Each row is a point on a tangle of strands that fork, close into loops and nearly touch. The rows are in no order.
Points whose rows are less than 59.9 apart are linked; no others are. Some points are linked to none.
Z28: [  2  13  17  11  30  20  -2   8  13  16  12  22  17  -7   4 -11  10  -7
   5   5 -11  -8  -2]
Z191: [-30  -7  10 -15   0  30   1  21 -10  -8  -9   3  23 -13  -4 -33  37  -8
   5  -2 -25 -34   9]
Z17: [  0  -4  13  -3 -12   5  18  -3   4   7 -23  27 -10 -21 -16   7   5   9
  -4 -17 -26  34  11]
Z218: [ 14   3  -4   6  -5 -28 -10   5  -1  13 -17 -20   0  12  -5  37 -11  29
  -3 -36  -5  12  -8]
Z63: [-10   1  16  31  17  -6  12   7  10  12  25  13   7 -14  14   5  17   0
   6 -18  -7  36 -14]
Z906: [-35 -21   5   0   0  18  -3 -10 -23  -6  36  22  24   1  11 -36  -2  -7
   8  10 -18  23   5]
Z740: [-35 -24  11   5 -14 -18  11   2 -23  -2  18  36  36  16  16  -4   6  -9
  -6 -11  24  23   0]
Z558: [-50 -17  -5 -15  -3 -17   5  20 -11  -5  -3  26  25  12  22   0   9   3
  -5 -17  20  11 -20]
Z619: [ 16  -4  -7 -14 -11   4  -6  -4   5 -14 -26  23 -17   9 -10 -32   9 -16
  28 -23   1  33  24]
Z869: [ 18 -16  -8  -5   1 -15 -26  -4  -2   5  -3  -1  -2  12 -22 -37 -21   7
  18 -35  -1  22  20]
Z949: [ -8 -43   7 -15 -28  -1 -12  12 -27 -15  27   2  41   0   1 -28 -10   3
  10   0  23   6  -5]
Z389: [  1  -9  21  15 -13 -16  10  -8 -32  20  21   7  23  15 -10  20   4 -11
  -6  -7  16  -9   8]
Z82: [ -5 -16  -1  30 -29 -13 -13 -15  -9 -12  24 -36  -9  -9  -1  10  -4   4
 -11  34 -10 -28  15]
Z255: [-14 -17 -20 -25 -30 -21 -10  -9 -26  -1  -3 -19   6  17 -21  -4 -18  11
   0  -6   4 -18  20]
Z881: [-15  16  -7  15  -5  -7  -7 -29 -15  -1  28 -57 -28  19  -6   4  -7  -8
  -5   5 -12 -16   9]
Z488: [-25   6  -9   6 -12 -33 -12   4  23  -9 -10 -37 -12   6  -5  21 -14  16
 -15   1   1 -23   3]
Z532: [  7  -4 -13  -8  34   3 -24  16   8  -3 -16  35   5  15  17 -19   1  11
  37 -35  10  30  -8]
Z311: [ 45   9  19  34  -5   0  34   7  27 -23   4 -13  -5 -21  -3  29  19 -12
 -23  30  25  -4   4]
Z590: [ 29  13  13  -7  -6  14  10   3  24   2 -36  16 -14 -24 -12   9  10   2
  -5   5 -12  -1   5]
Z147: [-21   9   4  16  -8  -2   4 -22 -30  11  27 -34  -4  12  -4   4  11 -13
  -9  -2 -20 -14   9]
Z648: [  2  12   5  -2  25  -6  -3  -9   5  24 -30  34  -2  -2  -2  20 -24  20
  -8 -27 -22  32   4]
Z434: [-17   2   7  32  -8   3 -17 -26  -4   4  22 -52 -22  -6  -7  16 -16  -8
 -19  12  -7 -35  15]
Z697: [ 19  26  21   3   2  11  -1 -10  32   3 -48   1 -26 -23 -16  20  -1  10
 -16  -2 -31  21   9]
Z226: [ 25   4   8  27   3  -3   0 -13   2   1  21  18  13  -6  -9   2   2   3
  -3   6 -22  14  23]
Z126: [-23  30 -20   1  11 -29 -10 -17  -9  -4  10 -10   0  38  17  19  -7  -9
  -7   5   6  -6  16]
Z826: [ -7  16 -26 -30  18 -26  -4  -7 -11  15 -37   8 -13  28   5  21 -21   4
 -11 -19  11  -4  14]
Z47: [-23   7  10  27   8 -25   7   0  27  10  20   1   1 -12  12  -8   7  -9
 -11   2 -10  26  -4]
Z59: [  1 -10 -14  -5  21 -10  -6   8 -20  20  -4  27  25  25  12  20  -9  24
   6 -34  12   4 -12]
Z244: [  8  13  -4  11  31 -25 -26   4  17  17  -5   1  -1  18   3  -6  -6   1
   9 -30   0   9  15]
Z544: [ 16   3  13  21 -10 -25  23   0  30 -19   3 -34 -15  -8  -1   3  27 -16
 -16   0  18  28   7]
Z169: [  3 -11   8   5 -10  15  -8 -13 -43  13  37 -17  21   9   6  11  -3  -2
   6  28  -4 -26 -16]
Z258: [ 21   2   7  -6  -5  18   0  -1  -4  21 -13 -15 -13 -13 -28   7 -23  -2
  -1   1   9 -37  -6]
Z827: [  6 -29  20  34 -26   1  51  -6  -3   2  18 -25  -5 -41   3  11  20 -20
 -32  31  18  -1  -6]
Z996: [  2  -8 -23   5   7 -13 -23 -21 -17  -2  21   7   9  20  19   1 -20  23
   5 -12 -20  32   6]
Z33: [ -9   1  -1  20 -14 -28  14  15  28 -28   5 -26  -6 -16  17  17  24  27
 -14  10  -7  30  -5]
Z784: [  8  32 -23  -4  40   3 -29 -16   2   6   2 -40 -23  19   7  -1 -30  11
  10   3   4 -20  -4]
Z64: [  5 -23  12  12 -23   7  37  12  -5   7  27 -11   4 -36   2   3   9 -11
 -15  26  19   1 -29]
Z288: [-10  12  -1   3  13 -11   3  -3   8  -9  14  32  21  17  22   0   9 -10
   0  21   4   4   1]
Z663: [ 13  12  22  -5   5   8   1 -12  16  19 -35  17 -22 -22 -14  12 -15  16
 -12 -18 -37  46   3]
Z922: [-30 -14 -12 -11 -18 -32  -1  18  19 -14  -7 -19  -8  -7 -11 -22   4  -4
  -6  -6  12 -10  -1]
Z853: [-24  27 -16 -35  10   9   3 -20 -20  14 -36  -2 -25   6  -3  13 -16  -2
  -6   1 -16  -9   2]
Z577: [ 22  13   1   4  -7 -10   3  -5   4   9 -14  -8 -13   3  -4  36 -17  16
  -8  -3  11   1 -17]
Z470: [-22 -28   4 -12   1   4 -10  25  -6  17   3  20  19 -20  -2 -19  -7  24
  15 -24  -5  12 -20]
Z402: [-29 -17  -8 -49  12  15 -10   0 -59  -4 -20  30  32  30   4   2 -17  13
   6 -10  16  -7  13]
Z788: [ 26 -10   9 -20 -21  18  12  -1 -11  10 -18  11  -1  -5 -29 -19  14 -19
   7  -4  -2 -13  17]
Z552: [  3 -10  18  15  -5   9  44  22  18  -5  -5   1   3 -42  -2  -7  38 -13
 -19  14  -5   1  -4]
Z727: [-12  27 -10  -9  -3  -5   3 -18  27 -21 -10 -27 -35   7   9  -6  -3 -22
 -12  18  -7   9  -3]
Z200: [ 28   0  13  13   2  22   8 -20 -13  -2  11  46  13   6 -13  -6  -5  -1
  13  -3 -22  23  23]
Z310: [-25 -19  15   3 -21  26  14   0 -33  -3  23 -12  19 -21  18   8  15  -3
 -15  44 -17 -26 -22]
Z934: [ -3  27   5  42  13  15  -1 -27  19 -18  25 -24 -21  -6  11  25 -11 -12
 -26  31 -12 -28  13]
Z163: [-38 -19  10 -23  -3  25   0   3  -7  -9   0  12  13  -7   3 -44  14 -18
   4  11 -22 -10   4]
Z650: [-19  26 -30  -7  21 -26 -21  -5   7 -10  -7 -15 -11  30  19   7  -2   8
   0  -9  -2   3   1]
Z352: [  8  -2   3  -2  19  28 -10   2 -14   3  25  24  32   8  12 -16   0  -2
  17  15   0 -11  -7]
Z215: [  4 -17 -13  -7  -9   2 -10 -10 -10 -12  -4   1  -6  16 -21 -40   5  -9
  27 -33 -12  20  27]
Z636: [-36 -17   9  21  -4 -28   0   3   7   3  36  18  19 -10  15 -19   7  -8
  -9  11   6  13  11]
Z367: [  7   7 -11 -38  13  12 -12  -6 -39  39 -15  -9 -10  16 -14 -11 -25 -12
  17 -12  26 -13  -7]
Z429: [-32  15  -4  -5  23   2  -1   1   0   7   0  11   0  12   1 -17  15 -11
   6 -10 -23  -5  19]
Z12: [  9  -9  -2 -28   8  27   1 -10 -62  19   8   7  15  29   2   3 -16  -1
  21 -22  16   8  -8]
Z862: [  7   2  -7 -13  -9  12   4   5  -4 -10   3 -28  -8   9  -3 -23  22 -33
   7   5  13 -23 -12]
Z412: [-32 -32  12 -11 -18  -2 -25  13 -40  -9  29  -7  46  14  21 -14   3   6
  13  -1  16   2  -9]
Z557: [ 11 -15   5  10  -2 -13  -5   8  13  16  19  10  11 -17   3   2 -18  23
  -3  -4   6  18 -21]
Z831: [ 27  18   3 -12  -3   3  -1 -10  20 -17 -36   8 -32   4  -3 -16  18 -33
   7 -15   4  34  18]
Z515: [-26  11 -11   3   5  -7   2  -3  17 -22  18   1   4   6  23  -7  14 -18
  -9  41  -5 -10   5]
Z621: [  0  16 -14 -31  -1 -14   3  -8 -21  -2 -30  23   4  35  -5  22  -2  -8
  -2   1   9 -13  14]
Z314: [  9 -19  12  25 -15  11  11   4  13  10   7 -46 -21 -37 -19  -4  -4   3
  -9  -1  -6 -10  -9]
Z382: [ 11  10  17  26  12   2   7  -7  -1  13  25  43  27  -1   6  20  -3   8
  -3  11 -16  10  11]
Z316: [ 40  17  -1  -5  -2   0   1  -6  16 -13 -24  -7 -16   0  15  29   4  22
   6  -4   0  51 -31]
Z852: [  6  -7  26  15  -1   5  23   0 -24  18  22  26  24   3  -4  10  14 -25
  -1  -6  10   6  -9]
Z645: [  0  31  -7  12  16  31  -3 -25  13 -18  12 -19 -22   5   6   8 -22 -20
 -17  38  -7 -48  15]
Z180: [ 37   0  10  13 -17   6  41   5   9  -9  -5   3   0 -22  -4  29  19   2
 -13  20  14   7 -11]
Z919: [ -4  13  -7   2  -5 -32  -7  16  37 -11 -28  -9 -14   1  -9  20 -13  13
 -19  -2  16 -24   2]
Z474: [ 20 -11  -6 -42  -8  30  -3  -6 -44  15 -10   5   0  13  -7 -14 -13 -10
  23  -4  21   1 -21]
Z21: [-10 -18  17  28 -15 -27  18   6 -14   1  33  12  24   7  15  10  19  -7
  -1 -17  22  37   4]
Z939: [ 30  13  -2 -25   9  31  -2  -6 -30  11 -22  27 -10  21   1   2  17 -30
  29 -16  14   1   5]
Z615: [-30 -18 -15 -42  -1  -3  -9   5 -32  -9  -9  44  33  24  16  -3 -26  10
   0  10  18   0   4]
Z411: [-22  -6   3  25  -4   9   4  10  18  -1  21 -37 -14 -24  15   4  -5   3
  -8  18   9 -22 -32]
Z574: [-25  -7  10 -13  -9  31  -5  13 -18  -3   3 -18  21 -10   1 -19  19  -2
  -5  22 -24 -48   4]
Z517: [-13  -4  -2  20   8 -20  -5  28  14  -8  -2  18  12   6   0 -15  30   4
  17 -28   0  17  20]
Z217: [-13  15  -1   0 -14 -11   7   8  23  -7 -24 -10 -16 -14   0   8  23  22
  -8  -5 -34  18  -1]
Z732: [-32 -17   8 -13  11  15 -20  18 -40   6   6   0  41  12   3  -3  15  25
  18 -25 -12 -11   3]
Z723: [-12   0  -8 -20  -8  -1  16   8  18 -13 -11  22  -9  -7  14 -10  15 -16
   1  17  11  10 -24]
Z849: [-16  21  14   5  -4  16  34  -7   5  13  -2 -14 -22 -22   2  19  19  -8
 -24  -3 -19  10 -19]
Z149: [-11  12  -1   0   2   4  37  19  16 -24  -2  20   7  -9  25   5  40  -9
   2  14  -1  15 -14]
Z809: [ 31   2  19  15  18   5   8  22  40  11   3  15  -2 -32 -10  -7  -4  -6
  -1  19  14  -8 -14]
Z72: [  5  -6  -9 -37  27  22 -14  -8 -39  38 -17  10  -6   7 -18 -28 -27  -8
  26 -32  18   5  11]
Z111: [  5 -28  12   1  -4  11   9  11 -26 -22   2  59  32  12   0   0   2  11
  13 -16  28  27  -7]
Z603: [-25  -4 -24 -18 -18 -27 -15 -11  -9   3  -9 -25  -8  14  -4   7 -29  19
 -14   5  -3 -15   4]
Z391: [ 29  14 -15 -13  27 -20 -27  -6   9  19 -24  -5 -20  22  -6 -18 -18  -8
  14 -30  14  13  11]
Z857: [ 11  -8 -12  -6  -9 -24  -8  18  26 -17 -12  26  13  -5  -4 -11   0  10
   8  24  16 -15  13]
Z419: [  9  24   1   7 -13  -9   9  -4  28 -30 -19 -11 -13  -3  -3  10  21   5
 -10  16 -24  14   9]
Z834: [ 33  14  -2 -15  -5  -8   9  -3  15  10 -23  -9 -24   3  -6  14 -11 -19
   4 -10  40  22 -32]
Z600: [ -3 -10  -6  11 -40 -20  -5  -7   1 -25   7 -29  -8  -5 -15   7   7  19
  -9  17 -16 -11  22]
Z306: [  7  24   3  30  15  -3  -9  21  26  -8  -6 -36 -12  10  -7  23  22   1
   5 -13   8 -36   1]
Z568: [ 25  11  -2 -33 -12  23  -1 -18   1   1 -36 -13 -45 -16  -7  -2  -7 -10
   5   1 -13  19 -15]
Z363: [-21   8  21  18  22   9   6   6  -9  20  19  37  29  -4  10   9  10   0
  -4   4 -23  -7  10]
Z105: [-34 -35   3 -39 -12  16 -13   5 -35 -14  -3  36  28  10   2 -26 -26  12
   3  -4  14  12   1]
Z560: [  4   9  -3  12  15   5 -15   0  16  10  -1 -24 -17 -12  -8  -2 -13  23
  11  -9 -23  -1 -16]
Z112: [-11   4 -16 -41 -16 -14  -1  -2 -33   1 -20  -2   8  33 -14   8  -8  -1
  -6   2  13 -32  21]
Z634: [ -6  11   2   7  -8   6  10  -7  12  -7   5 -11  -8  -4   2  19  -8  -5
 -19  26   8 -37  -5]
Z833: [-46 -35  17  -1 -10   9 -16  -4 -42 -13  35   6  40  11  11 -24   4   4
   7  -6  -7   9  12]
Z487: [ -8 -16  -2  -6  15   2 -20  16  -9  24   6   5   6 -13  -7   0 -15  40
  17 -25 -20   4 -19]
Z728: [ 10 -20  -7 -16 -22   1  26   8   3 -22   5  13   4 -19  12 -10   8 -15
   2  20  26  27 -29]
Z679: [-22  26   2  -2  18   2   0   2  15  -3 -27  10 -14   5   6  -3  28  -4
  10 -26 -34  14  17]
Z464: [ -6  18 -11   1  39 -14 -20  -3  21  16   7  -4 -11  22   7 -19 -21 -16
   5  -4  11  -1   4]
Z408: [ 25  35  -3  16  17  -7  -6  14  23 -20 -12 -14  -3  16   6  19  33   4
   6 -17   1  -6  -4]
Z360: [ 33  21 -12 -25  12   8   3  -4  -4  10 -21  10 -16  14   0   8  -2 -11
  16 -13  16  12 -14]
Z15: [ 19   6   8 -12 -21 -17  13  -1  30  -2 -24 -33 -32  -4 -13  12 -16 -10
 -12 -11  33  32 -21]
Z66: [-19  13  -8  -9  -5 -19   2   3  31 -11 -10 -13 -14   4   3 -14   7 -24
 -10   5   1  -1   9]
Z617: [ -9 -35  14 -12   3   7 -19  26 -13  20   9  15  32 -14  -4 -23 -23  12
  13  -7  21  -4 -16]
Z713: [ 38  -3  -6   5 -15   0  12   7   2 -12   4   0  -6  -9   8  21  12  26
  14   1  -4  32 -36]
Z687: [ -2  17 -24 -21  30  -5 -12   5 -15  18 -20   9   2  25  21  22   2  18
  13 -17   0   2 -19]
Z124: [-12   1   4   3  10   1   0  19  14  -7 -22  16  -3   1 -10 -26  39  -8
  18 -38 -16   9  16]
Z576: [-18   3 -14 -16  26   5 -13  -7 -22  19 -19  16   6   4  -3  10 -16  42
   7 -11 -39   0  12]
Z700: [ -1  -5  -4 -14   0   8   6   9 -14   2   4  24  18   3  15   6   4   1
  17  -2  16   6 -37]
Z614: [ -8  -9   3 -16  13  29  -6  19 -34   3  -4  24  29   8   9   4   4  18
  24 -20  -6  -6 -18]
Z664: [-17 -12 -14  -4  10   2 -32  20 -20  -2  16 -18  28  21  14 -12  15  27
  25 -19 -16 -12  -5]
Z527: [  9   2  11  35   2  -2  -7  14  17  -3   4 -55 -17 -11 -21   4  16   8
   8 -22   2 -36  -4]
Z816: [ 35   2  -3  -7   6  -3 -16  -7   8  21  -1  -8 -12   6 -19 -21 -23 -10
  15 -17  20   9   8]
Z379: [ 51  15  14  41   1  20  21  -3  35 -23   4 -12  -7 -11  -5  12  19 -28
 -21  19  12 -27  15]
Z796: [-34  -1  19  32   2 -23  15   7  29  13  28  -8 -10 -29  11  -8   7 -24
 -21  15  12   1  -6]
Z16: [ 17  11  -7  17  23 -22 -15  13  21  -9   1  28  16  15  14  16   7  28
   4  -5  -9  16  10]
Z565: [ 28   2  -2  -1  27   0 -19  16  12   2   2  24   9  14   8 -14   7 -10
  29 -23  25  15  -7]
Z477: [-11  14 -11 -10   9  11   1  11 -11   7   6  -9   2   6  17  18   0   3
  10  10   6 -18 -42]
Z7: [-16  -9 -10  -9  14  13 -10  -5 -14  -3  -5  34  10   7   1  -9 -10  31
  14 -12 -24  15  17]
Z639: [-28  10 -19 -39  -3  12   9 -18 -13  -2 -19  -1 -20   0   7 -16 -15 -13
   0  17 -19   5 -13]
Z866: [  2 -16  12  12 -31  12  12 -11 -36   3  31   0  19  -8   0  19   7   2
 -14  36  -9 -12   0]
Z739: [ -3 -10  12   7  -9  12  27  12  15  -1  -8  22   1 -32  -9  -8  19   3
  -1  -1 -24  14  10]
Z165: [  1 -22 -19  10   4  -5 -27   4 -21 -13  22  -4  21  15  11  -7   5  33
  26 -14 -18  18  -7]
Z286: [ -2  15   2  -6   7 -22   0 -22   9  26  -5   3 -17   7  -6  11 -37   0
 -22   1   0  14  11]
Z601: [ 32  14  10  19  18  17  -3  18  48  -7  -7   2  -8 -29 -12 -16   1  -2
  -5  23   2 -33   5]
Z24: [  4  17 -41 -18  28 -12 -30 -15 -12  -1  -7 -25 -10  28  17   1 -16  17
  11  -4  -3  -3   1]
Z766: [ -4  -5 -16 -36  19  16  -7 -14 -66   9  -8  27  25  30   3  14 -14  20
  13 -16   7   9  -1]
Z308: [ 11 -29   9   0 -11   8   2  14  -2 -13   8  34  25  -1 -11 -20   4   0
  18 -14  30  17   2]
Z268: [ 20 -15  -3 -18 -14   8  -8   3 -14 -29 -13  47  18  22 -19 -23   9  -6
  19   0   9   3  35]
Z653: [ 36  -3  14 -10   9  28  -2  -4 -27  17 -11  39   7   7 -17  -2   4  -9
  28 -22   6   3  14]
Z92: [-14  24   6  -6   8  21  25   6   7  16 -28   3 -20 -15   3  23  16  -7
  -3  -4 -26  -7 -16]
Z439: [  1  20   5  30  13  14  12 -20  35 -14  31 -47 -32 -10  18   3  -1 -27
 -19  15  -1   5 -20]
Z948: [  3   0  -9   6  -9  29   3   4   4 -22   0 -50 -10  -1  -8 -17  16 -24
  -8  11   2 -55  -4]
Z223: [ -9  -6  -5 -13  -2  -4  -1  -5  13  -6   7  11  -3   1  -5 -37  -5 -23
  -7  18   3  -8  10]
Z962: [-19   8  -3  17   1   0  20  14  34 -31   7 -13  -9 -19  19  -2  25 -11
 -13  36   1  -9  -7]
Z575: [-12  -2  -3  37  -1   9  -3  -8  20 -15  42 -45 -23 -25  23 -11  -5 -10
 -10  32   3   0 -22]
Z580: [-21   1 -15 -16   7 -16   0 -15   2  18   0   7 -11  10   9  -5 -28  -1
  -7  -8  -7  21  -5]
Z144: [-22  15  -3   3   3  29  12  -9  -1  -6   0 -19 -14  -4   4  13 -10 -18
 -22  33  -1 -65  -1]
Z932: [  0  17  12   3  20 -18  -8 -10  21  46 -23  13 -15  -6  -9  13 -43  15
 -21 -16 -12  15   5]
Z14: [  6   3  -1  -5 -24 -28   9  -5  19 -11 -19 -14 -17  -2   0  46 -16  25
 -20   5  14  20 -24]
Z480: [  8 -22  -5  -8   6 -12 -24  14   1  19  14  30  24 -13  10  -7 -33  21
  11   4  15   6 -21]
Z805: [ 16  24   6  -8 -12  -8  18 -13  27 -28 -30 -10 -29   2   2  -5  23 -39
 -18   5   7  28   7]
Z980: [-58  -4  -1 -20   7   6   1  -8 -24   9   0  18   6   8   1 -14  -1  -3
  -2 -10 -28   8  23]
Z6: [ 22   9 -21 -10  -1  -4 -12  -2  -6 -15   3  -3  -4  18  -2  -6  -2  10
  17  -4  -6   6   9]
Z78: [-18  -3  11  -1   0  -4  -5  -8 -48  16  22   9  32  31   1   7   2  -3
   1  -9   1 -10  13]
Z73: [  0  -2 -11   1 -23 -25  -4  -6   9 -14   4   1   2  -3   3  12  -6  22
 -11  21 -15   7  10]
Z646: [  1 -33  -3  -3  14  11  -1  17 -30   2  -3  57  37  20  12  24  -7  22
  14 -31  16  18 -15]
Z197: [ -3   2   8  12  -9   8  10 -11  -5   9   8 -31 -12  -1 -21  -9  12 -22
  -8   4 -17 -27  16]
Z583: [ 30   4   9  19  -1  24  12   0  11 -14   6 -10   8  -6  -4  -1  22 -30
 -13  30  14 -47   5]
Z483: [ 33  -4   4   2  -5  -1 -16   3  15  24  -2  -4  -7 -12 -29   7 -32  23
  -6   1  -4 -20   1]
Z561: [ 12 -10  13   6  -2  23  30  26   5  -4   8   2  17 -24   2 -18  42 -21
   0   0  12  -3 -11]
Z815: [ 31   1  12  10  11  -1   4  13  22  30  -2  18  -1 -20  -6   4 -14   3
  11 -14  14  12 -23]
Z36: [ -2  -3   3 -10 -18   6   2  -3 -15   3  -5  -8   4   9 -28 -15  15 -14
  -1   1  -8 -32  35]
Z449: [ 24 -15  11 -18 -33   7  12  -6 -14  21  -9   0   1 -13 -34   2 -11  -4
  -4   0  12 -21   4]
Z945: [ 25  13   5  -8 -14 -29   2  -8  27  -6 -25 -16 -19   8  -4  30 -18   2
 -18  -9  15  47  -7]
Z58: [ -7 -19  22  48 -15 -13  39  -1   3  -2  30 -26  -3 -35  10   3  32 -20
 -26  28   4  10  21]
Z655: [  9  18  -9   9  20  -6 -17 -18   1  11  24 -26 -11  18   4  -1 -21 -11
   3   5   5  -7  -5]
Z846: [ -5  19  13  50   7  19   7 -22  35 -27  25 -41 -27 -10  17  25 -13 -30
 -27  18  16 -16   3]
Z380: [  1  -7   9  22  -2  -6  -6   7  16   1  12 -18  -5 -20  -9  -9   7  19
  -1   5 -17 -10   0]
Z823: [ -6   0 -19  -8  17 -39 -19  22  20   5 -23  21  18  21   6   9 -12  14
   0 -14  16 -16   2]
Z472: [ -1  15  13  15  13 -13  -6   9  27  22   0 -10  -6   0 -18   2 -11 -16
 -16  -7  15 -43  17]
Z562: [  6  -4   5  13 -12 -17 -15  -9  17  14   3   4   6 -14 -14  11 -35  21
 -15  20   1 -27  15]
Z821: [  7 -33   6   8 -28 -10  34  12   2 -18  29  -4  10 -33   9  -8  17  -8
  -6  35  34  23 -13]
Z282: [ 31 -10  -4  12  -9  13 -15  -8  -6   2  31 -32 -11  -9  -8   4 -14  18
  11  22  -6 -17 -21]
Z184: [ 19 -13   9  19 -14  22   1 -11 -27   6  40 -40   0 -11   5   1   1 -10
   3  26   3 -25 -22]
Z986: [  7   1 -15   0  16   2 -20   0 -11  20  -5  -9  -4  -8  -4  13 -20  49
   8  -9 -33   4  -4]
Z759: [  2  -5   8  30 -14  12   2   0  18 -11  14 -69 -35 -27 -25  14  -6  11
  -7 -13   1 -29  -3]
Z240: [ 38   3 -11 -14  26  16 -23  -5  -5  16 -19  40   2   3   4   4 -27  22
  23 -13   4  20  -4]
Z300: [-18 -17   3  17 -28   6  18 -14  15   2   7 -34 -30 -32 -10  26 -31  -4
 -34  23  17 -22 -15]
Z702: [-32  -2 -10   1 -22 -34   6  17  23 -19 -10 -21 -12 -13   2   3  20  17
  -8  -7  -6   9   0]
Z903: [ 35  26   4   8  -1 -10   7  -7  32 -34 -13   9  -6   4   4  19   9  -5
 -12  25   0  25  10]
Z528: [ 34 -18  -3   0 -26  18  -7   1 -16 -12  18 -14   9 -11 -11   1   4  28
  16  17 -19 -10 -13]
Z175: [-22  11   5  32 -12 -19  20   6  26 -27  12 -26 -10 -18  19  27  27   9
 -22  31   2  -4  -4]
Z274: [ 14 -12  12   5  -7 -14  19   9  -1   3  19  27  20   2   1  -4  12 -11
   1 -11  30  21  -4]
Z195: [-22 -10  -4   2  -8 -25  -5  -6 -18  10   3 -13   0  13 -11  -5   1   4
   4 -41 -18  17  16]
Z357: [-17  29  -9 -31  -3  16   9  -4   0  10 -43  -9 -39  -7   5  17  -3   4
  -6   7 -22 -12 -19]
Z131: [-15  10 -11   2  22 -16 -10  -9 -30  15  17  -4  17  37  13   5   1  -7
   6 -12  -1  -7  13]
Z731: [-22 -10   2   5   0 -16 -17  -5   8  -4  27  23  13   4   3 -34  -9 -13
  -8  19  -4   1  25]
Z520: [ 42  -6   1   9 -15  13   8   8   5 -11   9  -6   0 -22  -5   5  11  13
   8  19  -2   8 -12]
Z83: [  9   7   0  -9  11  31   2 -14 -16  11  -9  11 -16   0  -4 -13   8  -6
  20 -21 -28  25   1]
Z221: [-25  -8   0   5 -29 -36   5   2 -14   3  11 -28   4  20  -6  -4  20  -6
  -4 -23   3  -7  20]
Z91: [ 22   8   5   4  -8 -21  -7  -3  20  -1 -18   6  -1   6 -22   6  -1   6
  -2 -13  -8   8  29]
Z745: [ 35   9  -8  12   9 -14  -9  20  14 -13   1   2   7  19   6  -1  27  -1
  28 -12  17   4  -5]
Z620: [-12  -6  29  48  -7 -12  23   8  28   8  17 -26 -12 -38  -1   7  10 -16
 -30  17  14  -8   8]
Z278: [  4  11  -3   1 -13 -13   2  -8  15  -8  -3  10  -5  -7  -1   9 -20  -1
 -17  35   4 -13  10]
Z589: [-16 -36 -13 -18  -8 -11 -23   4 -13 -11  13  24  26  10   9 -25 -22  12
   7  -5  14  20  -2]
Z319: [ 25   0   4   7  11  -3 -15  20  35 -10 -13  19   4 -17 -16 -22   3   7
  10  15  -3 -26  16]
Z443: [-16  14 -13 -18   2 -34  -8   9  17   6 -40  14  -2  12   0  23 -17  11
 -17  -9  11 -20   9]
Z915: [ 12 -20  15   0  11  30   0 -14 -27   0   0  59  13  13 -19 -13 -13   1
  16 -22   5  23  21]
Z269: [-22  17 -16 -33  23  10 -11  11 -17   5 -17   0   3  18  21  10   3   9
  17   0   4 -29 -30]
Z901: [  2  -4  -6   4   0 -26 -13  -1   7  12 -14 -20  -3  10 -10  -1  -7  25
   0 -51 -17  31   9]
Z511: [-20 -11   4  -4 -22  27  16  -6 -23  -3  13 -13  14 -10   6 -22  14 -27
 -20  30 -18 -31   1]
Z791: [-11  -5 -19 -26  36  19 -26   4 -15  -1 -22  38   7  15  18 -10 -12  18
  22 -23  -9  20  -2]
Z4: [ 13   9  -8  -2  -3  22  -1  -9   0   4 -14 -28 -32 -13 -11  -1   0   8
   8  -2 -27   1 -15]
Z783: [  3 -16  -8  -3   1 -23 -27  23  15 -13  -3  31  35  14   7  -8  -6  19
   5   4  16 -16  12]
Z747: [ 18  -4  -1  16  -7  32   7  -8  -2 -21   6 -36  -8   6  -8  -2  12 -37
 -13  21  18 -67  19]
Z529: [-10  22  -4   7   1   1   5 -32  20 -16  21 -32 -32  -1  17   3 -21 -16
 -22  28  -5   8 -17]
Z420: [ 24  -2   2   1  -7   5  19  11  15  -9   2  -9   0 -10  -3 -19  28 -30
   2  11  21  -4  -7]
Z254: [  3   2  -3 -19  22  28 -10  -7 -22  25 -27  26 -20   0  -2 -19  -9  -7
  28 -35   2  26   3]
Z877: [ 15  17   2  16   2 -22  11  -8  22 -14  16  29  13   4  21  23  11  -1
 -11  24   1  26   5]
Z871: [  3  -7 -14 -37 -25  22  11 -16  -8  -1 -26   0 -30 -13  -9 -15 -13 -14
   1  15 -11   5 -16]
Z468: [-47 -12   7 -36  -6  27  10  -4 -29   6 -15  16   6  -6 -10 -33   6 -20
  -4  -3 -26  -9  21]

A piece is two or more points that can be reached from each other along the links. Count, over all rows, the pieces, the separate loops (a circle has one, a figure eight two, a Y none), the forks (points with three links) and the tips (points with one).
pieces => 6
loops => 4
forks => 11
tips => 15

A tip is a point with one link. Name the tips that can be reached along the links from each point below, in the order of the rows.
Z314 => Z849
Z288 => Z63, Z411, Z149
Z124 => Z590, Z316, Z517, Z580
Z15 => Z352, Z221
Z24 => Z558, Z996, Z805
